Points, in no order, along strands that fork and pass close to each other.
Points whose rows are less than 3.29 apart are linked; no others are. Some points are linked to none.
q851: 1.043 -4.703 -1.661 1.830 1.081 1.957 1.577 0.800
q976: 0.807 1.369 -0.316 2.370 0.324 -2.836 -0.301 5.241
q779: 1.242 -0.757 3.892 -0.612 -2.723 1.999 3.018 0.451
q323: -3.905 0.944 0.469 2.669 -0.555 -1.172 -2.399 -0.573
q649: 0.096 -3.376 3.482 0.905 -3.612 1.457 2.607 1.714
q817: 0.506 3.373 3.087 2.074 -1.980 -1.383 0.397 3.403
q997: -0.632 2.771 -2.815 -5.498 1.406 -2.996 -3.577 -0.342
q666: -0.056 -5.299 -0.881 2.599 0.267 2.109 1.308 0.868
q987: -0.168 2.967 -1.931 -3.180 2.172 -3.121 -3.158 0.898
q198: 0.457 -0.131 1.034 1.268 -0.559 0.894 0.678 0.587
q829: -2.911 -2.325 -3.010 -0.222 1.188 0.821 -1.778 -4.377
q263: 2.513 2.385 -0.256 -3.701 0.736 0.713 0.837 -3.693
q993: -0.809 4.906 2.615 0.908 -1.669 -1.994 -1.138 0.809
q986: 1.031 2.938 -0.943 -0.160 1.995 -3.423 -1.299 3.132
q359: 2.407 1.432 1.091 -3.077 -0.192 2.236 2.150 -3.555
q383: -3.931 -0.202 -0.708 1.006 -0.974 0.831 -1.953 -4.021
q680: 1.977 1.747 -0.560 -1.433 1.186 -0.260 0.243 -0.362
q423: -0.724 -5.552 1.745 1.801 -1.811 2.852 2.360 0.463
q579: -1.725 4.840 1.381 -0.484 -1.237 -2.713 -2.363 0.037
q594: 1.120 -1.793 4.335 -0.440 -3.964 0.858 3.176 2.349
q389: 2.536 -3.483 -3.245 1.106 2.766 0.536 1.049 2.323
q636: -0.771 3.696 2.387 1.909 -1.523 -1.687 -0.647 1.778
q207: 1.825 -3.409 -4.245 1.615 3.700 -0.906 0.198 2.765
q540: 0.204 2.550 -1.908 -1.743 2.605 -3.302 -2.627 1.905
q308: -1.983 -1.076 -2.435 1.102 2.102 -0.409 -1.921 -1.042
q408: 1.696 2.763 -1.613 -4.455 0.772 -0.205 -0.248 -3.953
q421: -0.903 -1.229 3.536 2.002 -3.415 1.478 1.978 1.694
q52: 3.675 0.193 1.874 -0.310 -1.551 -0.552 2.105 4.420
q797: 1.192 1.512 2.294 1.802 -1.511 -0.631 0.736 3.296
q639: 1.078 -0.709 -1.538 -1.061 1.804 1.065 0.381 -2.509
q729: 1.929 -4.797 -2.819 1.351 2.345 2.024 1.479 0.736
q300: -1.149 -0.412 1.361 2.199 -0.889 1.578 0.391 -0.782
q807: -3.624 1.034 -0.842 0.667 0.170 -1.552 -3.014 -1.105
q690: -0.979 -5.289 0.253 2.930 -1.248 2.374 1.373 1.364
q382: -1.569 -3.757 2.382 1.810 -2.452 3.054 2.058 -0.457
q233: -0.453 -2.427 -3.057 0.972 2.928 -0.039 -0.869 -0.893
q550: 2.206 0.785 1.794 -1.880 -0.533 2.103 2.111 -2.180
q434: 4.807 0.958 1.046 -1.420 -0.016 -0.675 2.742 3.927
q952: 0.914 -1.141 1.715 -0.616 -0.676 2.861 2.209 -2.250
q935: -2.580 -0.017 -3.422 -2.054 2.495 -2.651 -4.729 0.830
q936: -1.500 -3.066 -3.674 0.065 2.727 0.907 -1.163 -3.131
q704: -2.003 3.705 0.537 -1.538 -1.283 -0.878 -1.591 -2.934
q280: -2.231 0.175 -1.640 0.619 1.305 -1.319 -2.202 -0.922
q901: -0.911 2.211 -3.169 -4.893 1.212 -1.991 -2.861 -1.890
q271: 3.435 1.748 -0.973 -1.728 2.052 -1.250 0.924 1.323
q471: 0.860 3.141 -2.548 -5.703 1.052 -1.665 -1.545 -2.748
q801: 0.182 -2.981 -4.056 1.470 3.618 -0.595 -1.010 0.695
q631: 1.356 3.141 -0.213 0.992 1.272 -3.491 -0.653 4.618
q7: -2.463 -1.852 0.822 2.914 -1.069 1.910 -0.189 -1.715
q422: -0.763 0.368 4.593 1.591 -3.630 1.362 1.552 1.142
q51: -3.219 0.993 -0.703 -0.636 -0.979 0.397 -1.805 -4.090
q996: 2.244 0.806 2.032 0.776 -1.374 -0.422 1.601 3.579
q530: 0.844 0.895 0.136 0.274 0.515 -0.076 0.468 -0.122
q443: 0.414 -0.674 3.350 -0.327 -2.186 2.408 2.197 -1.164
q517: 4.069 1.813 -0.310 -1.094 1.534 -1.215 1.681 2.616
q79: -1.404 -2.094 3.194 1.267 -2.305 2.962 1.733 -1.668
q534: -1.788 1.694 -0.629 -1.179 -0.640 0.077 -1.202 -4.263
q100: -3.512 -1.302 -0.317 2.581 -0.775 1.586 -1.074 -3.021

A fork is a point with three links, a tip a point with one. Leave the first point through the second and follow the links. Name the first fork or tip that comes.
q666 / q690 | q443
q233 / q308 | q323
q779 / q594 | q422
q383 / q51 | q704
q996 / q797 | q579
q323 / q807 | q233
q901 / q997 | q976

Name the points in between on the shortest way along the links from the first point to the second, in order.
q993 / q52 | q636 q817 q797 q996
q51 / q198 | q383 q100 q7 q300
q7 / q434 | q300 q198 q530 q680 q271 q517
q540 / q471 | q987 q997 q901
q851 / q936 | q729 q389 q207 q801 q233
q779 / q359 | q443 q952 q550
